Points on a hilly landscape, in no order, each with its height.
From any point a ball rolls to the lowest of the 2 points nearest to it. It stops when none of these is lower. Distance is the straight distance between rows; heights are no part of it.
(803): -2	-5	17	-20	-11	-3	8	5	-3	25	21	-6	21	-21	33	19	-25	1	3	1	5	-36	-12	33	-12	-4  height 99
(417): 9	1	-3	-6	-9	-27	-9	-22	-18	-12	29	-9	17	-16	-26	-8	4	-29	3	12	40	-15	-7	17	-15	6  height 292
(654): 14	14	6	-19	3	36	-12	2	30	6	-10	-7	-15	-15	37	17	-27	46	9	-13	-17	18	16	7	3	4  height 137
(912): 9	8	7	-3	-5	26	12	-1	4	2	-19	-1	-10	-13	35	14	1	14	2	-25	-39	26	24	-27	-3	14  height 227
(795): -15	2	-16	-13	9	-6	11	18	12	18	-4	-2	-12	20	12	-12	15	19	6	-12	-31	1	-2	-3	25	-1  height 173
(155): -24	12	-26	-12	2	-10	-3	24	20	26	-1	-6	6	3	18	-5	5	26	19	-16	-31	7	-19	11	35	5  height 201
(816): -11	10	-37	8	12	-18	-10	13	14	22	-14	-5	-17	4	21	15	8	33	21	0	-8	55	18	11	-3	20  height 82
(659): 6	7	11	-12	16	-2	6	-7	1	7	3	-10	11	-13	7	-9	-20	-5	4	16	14	-38	-10	28	4	-8  height 241
(694): -9	-8	1	10	-26	-10	2	9	-18	0	29	-6	12	-26	-11	0	19	-38	-7	-21	-5	-7	-30	-29	-1	15  height 244
(680): 5	9	-5	-4	11	-14	5	-8	-3	0	1	2	11	10	-18	-18	-6	-15	4	17	2	-22	-1	19	7	2  height 273
(68): 9	1	-29	-16	7	-15	-19	-6	4	-20	14	-7	-6	14	-46	-31	12	8	19	16	34	-1	5	6	13	-12  height 131
(814): -2	2	6	-25	-10	-17	6	-9	-19	4	34	-9	21	-19	-10	-16	-5	-22	7	-2	10	-47	-25	14	3	-5  height 388
(168): 5	-4	-34	-21	-5	-10	-24	6	6	-1	10	4	-16	8	-32	-18	14	21	16	-7	13	4	11	-11	5	-7  height 77
(583): -6	27	5	20	31	-7	23	3	5	7	-46	-4	13	13	34	2	-18	6	11	19	-18	12	6	34	9	31  height 164
(178): -11	-26	-17	15	1	-15	6	32	17	14	-3	20	-24	32	-6	9	24	-3	-8	3	-8	48	9	-8	-8	5  height 733
(691): -9	-15	-8	-6	-6	-8	-10	-1	-11	3	20	2	8	-2	-33	-11	12	-28	-16	-8	13	-17	-12	-5	3	-15  height 39
(566): -11	10	-10	1	15	-3	18	12	5	16	-23	-2	0	-1	37	10	2	19	5	-3	-22	22	5	15	10	19  height 129
(197): 14	2	0	-6	-11	23	-7	-5	4	-11	-10	3	-25	-13	20	17	10	25	1	-36	-33	32	30	-44	-8	7  height 296
(683): 19	-1	37	3	-20	26	3	-32	-22	-33	20	-1	9	-15	-7	-4	0	-19	-10	-22	7	-22	7	-30	-4	1  height 572
(250): 9	-11	-22	-11	-6	-1	-27	3	13	-4	12	3	-23	0	-13	6	-1	28	6	7	10	18	21	-10	-3	-13  height 35
(66): 16	18	15	4	-5	-2	-10	-34	-37	-31	20	-8	18	-10	-23	-14	-1	-20	12	-3	19	-12	1	-5	2	10  height 235
(827): 5	14	-9	16	-2	-17	7	3	-6	-8	-23	-4	-6	-1	17	11	21	5	12	-12	-23	43	22	-27	-6	31  height 162
(856): 2	8	-10	-42	-12	-7	-15	-8	-11	2	28	-10	0	-17	-22	-19	-7	15	26	-4	20	-28	-4	2	9	-15  height 181
(873): 2	-24	37	8	-13	6	25	8	-12	5	16	8	8	-15	13	26	-16	-34	-22	-4	3	-29	-7	1	-18	0  height 205
(156): 8	5	19	-13	6	55	9	-2	22	-7	-31	-4	-20	4	31	3	-24	35	-3	7	-18	-4	10	0	17	-12  height 193
(918): -7	20	-12	30	11	-36	6	-3	-19	-10	-34	-6	-4	1	26	13	16	3	10	-2	-2	43	20	-6	-8	46  height 97
(217): -3	-10	22	5	0	0	25	5	4	17	0	6	9	-7	27	18	-15	-11	-13	1	-10	-24	-2	24	-11	5  height 143
(11): 5	12	4	-14	1	19	5	12	19	20	4	-4	1	-17	49	21	-22	32	8	-6	-24	-1	6	18	1	0  height 116
(139): -28	-9	-28	19	-1	-24	-3	42	17	37	5	5	-1	-8	18	33	20	4	3	-2	-17	37	-8	6	-12	20  height 751
(125): 4	1	19	-12	-19	17	-2	-31	-32	-14	27	-3	12	-22	-15	-16	12	-23	-3	-38	-2	-21	-16	-32	4	3  height 452
(710): 21	-22	24	15	0	11	-3	-9	-3	-9	-1	0	5	-2	-12	5	-24	-14	-20	28	39	-39	-5	12	-8	-31  height 308
(373): 20	-4	-2	14	19	6	-1	-12	10	-13	-16	1	-15	27	-21	-15	-5	4	-10	32	24	-1	4	4	-1	-28  height 697
(650): 19	4	-15	18	18	1	-3	0	21	-5	-25	-3	-30	42	-7	-26	0	16	-5	43	26	14	11	20	6	-19  height 708
(330): -20	-20	22	-12	14	38	17	23	27	22	-23	10	1	-1	37	17	-25	28	-31	3	-18	-32	-12	32	1	-41  height 49
(134): 28	10	27	16	3	24	3	-37	-8	-24	-10	-4	1	8	-24	-17	-21	-20	-21	23	37	-23	0	0	1	-18  height 233
(204): -22	-42	13	-3	-13	43	-14	36	38	19	-16	19	-10	5	23	32	-8	31	-33	-7	-14	0	-2	-7	-15	-48  height 66
(116): -13	-9	-8	11	-1	-23	-1	4	-8	3	10	8	11	-2	-22	0	20	-25	2	4	11	9	-3	4	-7	13  height 142
(357): 10	-18	2	2	-13	22	-1	7	6	-10	-20	10	-37	14	6	12	12	25	-14	-23	-23	37	24	-45	-14	-10  height 359
(681): 3	6	-33	-5	8	1	-25	9	28	9	4	-3	-27	1	5	12	-1	42	16	1	1	41	20	14	-7	-2  height 64
(663): -24	-30	-7	17	1	-23	9	47	17	28	0	21	-12	43	-18	7	25	-17	-24	13	-10	29	-17	-3	-6	-3  height 740
(674): -13	2	3	-18	-7	29	5	25	25	26	-1	8	-8	-8	46	16	-19	31	-6	-22	-32	-3	-4	12	-9	-8  height 95
(487): 1	-23	-15	12	-1	-15	-11	-1	3	-4	17	4	-4	-3	-30	1	8	-9	-1	30	43	-2	4	12	-17	-14  height 215
(22): -3	-10	-12	-28	-20	-10	-20	3	-2	3	38	0	2	-15	-26	-1	5	-2	7	-13	14	-28	-9	-12	-5	-20  height 133
(163): 23	-10	31	20	0	40	-8	-24	-6	-25	-19	-4	-3	-1	2	-14	-26	-20	-20	22	35	-38	-2	-1	-3	-44  height 360
(110): -4	8	7	-4	-25	-5	6	-6	-30	-9	28	-6	15	-31	2	-8	12	-26	12	-33	-10	-20	-19	-25	2	14  height 337
(243): 11	13	-4	-10	11	6	2	-28	-13	-21	-2	-4	6	35	-45	-38	-4	-19	-2	14	2	-17	-4	-4	28	-14  height 650
(526): -18	10	-29	6	9	-13	-1	22	13	24	-18	0	-1	-3	37	21	1	27	13	-14	-30	44	0	9	2	21  height 101
(440): -32	-12	-17	18	4	-26	5	51	20	36	3	18	2	14	-4	24	24	-7	-14	14	-8	32	-17	15	-1	12  height 746
(266): -21	-10	-16	6	-18	-21	-8	10	-18	6	36	3	10	-9	-37	-12	23	-49	-9	-21	5	-3	-31	-20	6	6  height 150
(194): 17	20	20	11	0	5	9	-28	-27	-37	-9	-2	5	-7	-3	-10	12	-18	14	-22	-7	6	7	-24	4	29  height 384
(927): -5	3	-1	-11	8	20	3	13	12	2	-15	5	-15	18	18	-8	0	24	-3	-13	-25	2	9	-1	22	-9  height 207
(393): -15	26	-5	11	25	-28	12	2	1	10	-26	-4	25	-1	30	8	-10	2	14	25	0	4	3	36	5	26  height 184
(310): -4	9	-3	-18	-22	-21	-11	-2	-22	-4	28	-9	12	-31	-9	-8	14	-4	27	-17	3	-13	-2	-13	4	13  height 382
(928): -30	1	-22	3	-7	-4	1	39	19	24	3	-6	3	-11	24	8	14	23	6	-26	-50	17	-25	-13	18	8  height 230
(741): 14	4	3	-6	16	14	-9	-22	4	-19	-20	1	-11	35	-35	-32	-11	-5	0	24	15	-8	0	3	14	-19  height 679
(384): 1	2	-24	6	4	-29	-18	-6	0	-1	3	3	-1	14	-47	-14	7	-12	-1	25	35	0	2	9	-1	-6  height 177
(923): 3	15	3	-11	-15	-10	-21	-26	-25	-18	30	-10	8	-21	-15	-14	12	-7	21	-16	24	-2	1	-16	-4	12  height 333
(699): 14	-2	-4	14	-11	-26	-9	-11	-8	-7	24	-7	3	-22	-22	5	-3	-9	8	28	48	-7	2	24	-18	0  height 249
(288): 9	-1	17	-2	14	32	13	5	9	-8	-23	-1	-9	20	19	-12	-17	16	-4	3	-17	-9	7	-8	19	-13  height 228
(464): 15	-2	-2	-11	8	46	-9	0	32	-2	-25	-2	-26	15	26	5	-17	48	4	-1	-11	22	15	-4	6	-20  height 165
(837): 12	23	33	11	5	7	12	-39	-31	-32	-10	0	17	3	-12	-15	-6	-30	-2	-6	-15	-5	4	-19	9	16  height 482
(478): 22	19	14	13	-1	-1	9	-15	-24	-29	-27	-4	-4	-11	16	2	6	-8	10	-14	-13	22	25	-33	-4	30  height 274
(676): -8	-10	-23	16	18	-26	5	18	16	8	-20	7	-15	36	-12	-10	21	11	-5	20	-3	36	9	15	-4	4  height 725
(507): 2	3	4	15	8	9	17	12	10	6	-18	2	-10	-6	36	30	-2	13	-2	-8	-23	24	21	1	-8	17  height 163
(100): 24	15	14	9	4	12	-5	-44	-17	-33	8	-15	3	7	-28	-24	-8	-23	2	17	32	-23	-8	-8	6	0  height 36
(319): 1	-7	-18	21	-10	-43	-16	8	-9	-8	13	16	3	-3	-25	16	30	-17	12	9	19	26	12	-5	-23	26  height 200
(325): 9	24	8	-16	8	9	-1	-44	-24	-18	8	-4	19	15	-42	-37	-7	-28	-4	-6	-10	-21	-9	-11	21	6  height 605
(201): -14	12	-5	8	14	-31	18	6	-5	4	-8	-7	14	-8	12	13	8	-9	7	10	-2	-2	-1	17	-7	27  height 206
(317): -2	-24	32	10	-11	10	15	-9	-17	1	11	11	19	-11	-1	11	-9	-45	-37	-13	4	-30	-11	-19	-12	-5  height 302
(62): -19	-1	-7	-11	-14	12	8	27	15	27	6	0	-2	-19	33	17	-6	14	5	-29	-38	7	-11	-20	3	3  height 262
(341): -16	-37	23	1	3	32	10	35	23	22	-20	19	-4	7	30	23	-13	12	-41	8	-16	-18	-10	13	-9	-39  height 24
(488): 5	-29	10	3	-1	-1	-4	7	2	1	11	12	-4	-2	-20	8	-10	-7	-16	17	30	-20	-1	6	-15	-19  height 253
(234): 10	28	5	-7	28	-9	7	-16	-6	0	-13	-5	25	24	-26	-25	-29	-20	4	35	-6	-29	-16	33	16	-1  height 309
(198): -14	13	-29	19	9	-46	-4	7	-2	0	-15	-2	1	4	0	8	26	6	12	13	6	46	12	6	-8	30  height 140
(499): 0	7	-24	15	4	-34	-17	-4	-7	-9	1	-1	5	-10	-3	15	16	6	22	19	26	34	17	4	-18	24  height 166
(301): 9	10	-8	-28	2	6	-4	-8	4	5	8	-8	0	-7	-2	-17	-11	23	30	16	11	-30	-4	15	17	-1  height 214
(363): -19	-27	2	-16	-21	40	-17	29	27	14	-10	10	-16	8	16	18	10	35	-24	-29	-27	11	-2	-32	-10	-36  height 122
(99): -11	0	0	-8	-12	-28	-5	-22	-27	2	42	-13	27	-23	-19	-21	6	-37	11	-9	17	-25	-24	8	-4	9  height 349
(136): 10	33	22	-7	4	10	5	-47	-35	-37	-4	-12	17	8	-35	-23	-7	-31	11	-10	-8	-13	-10	-16	18	26  height 552
(533): 14	2	-17	19	22	-16	0	1	14	-11	-22	7	-23	44	-20	-24	17	18	2	29	15	37	19	10	2	-7  height 717
(867): 12	-12	36	20	-12	15	8	-24	-18	-27	5	-1	12	-9	-10	8	-8	-31	-22	-6	22	-20	4	-9	-16	-7  height 441
(375): -6	-13	17	-21	4	42	2	14	29	19	-7	7	-2	-7	39	20	-26	32	-19	-18	-26	-17	3	6	-1	-25  height 72
(185): -5	-18	21	-12	-20	-9	17	-3	-20	21	35	-4	21	-24	2	7	-8	-31	-8	-12	11	-47	-30	13	-10	-12  height 423

For each start below, name the point where the ball stops.
(197): (250)
(357): (250)
(683): (803)
(234): (691)
(288): (341)
(178): (918)
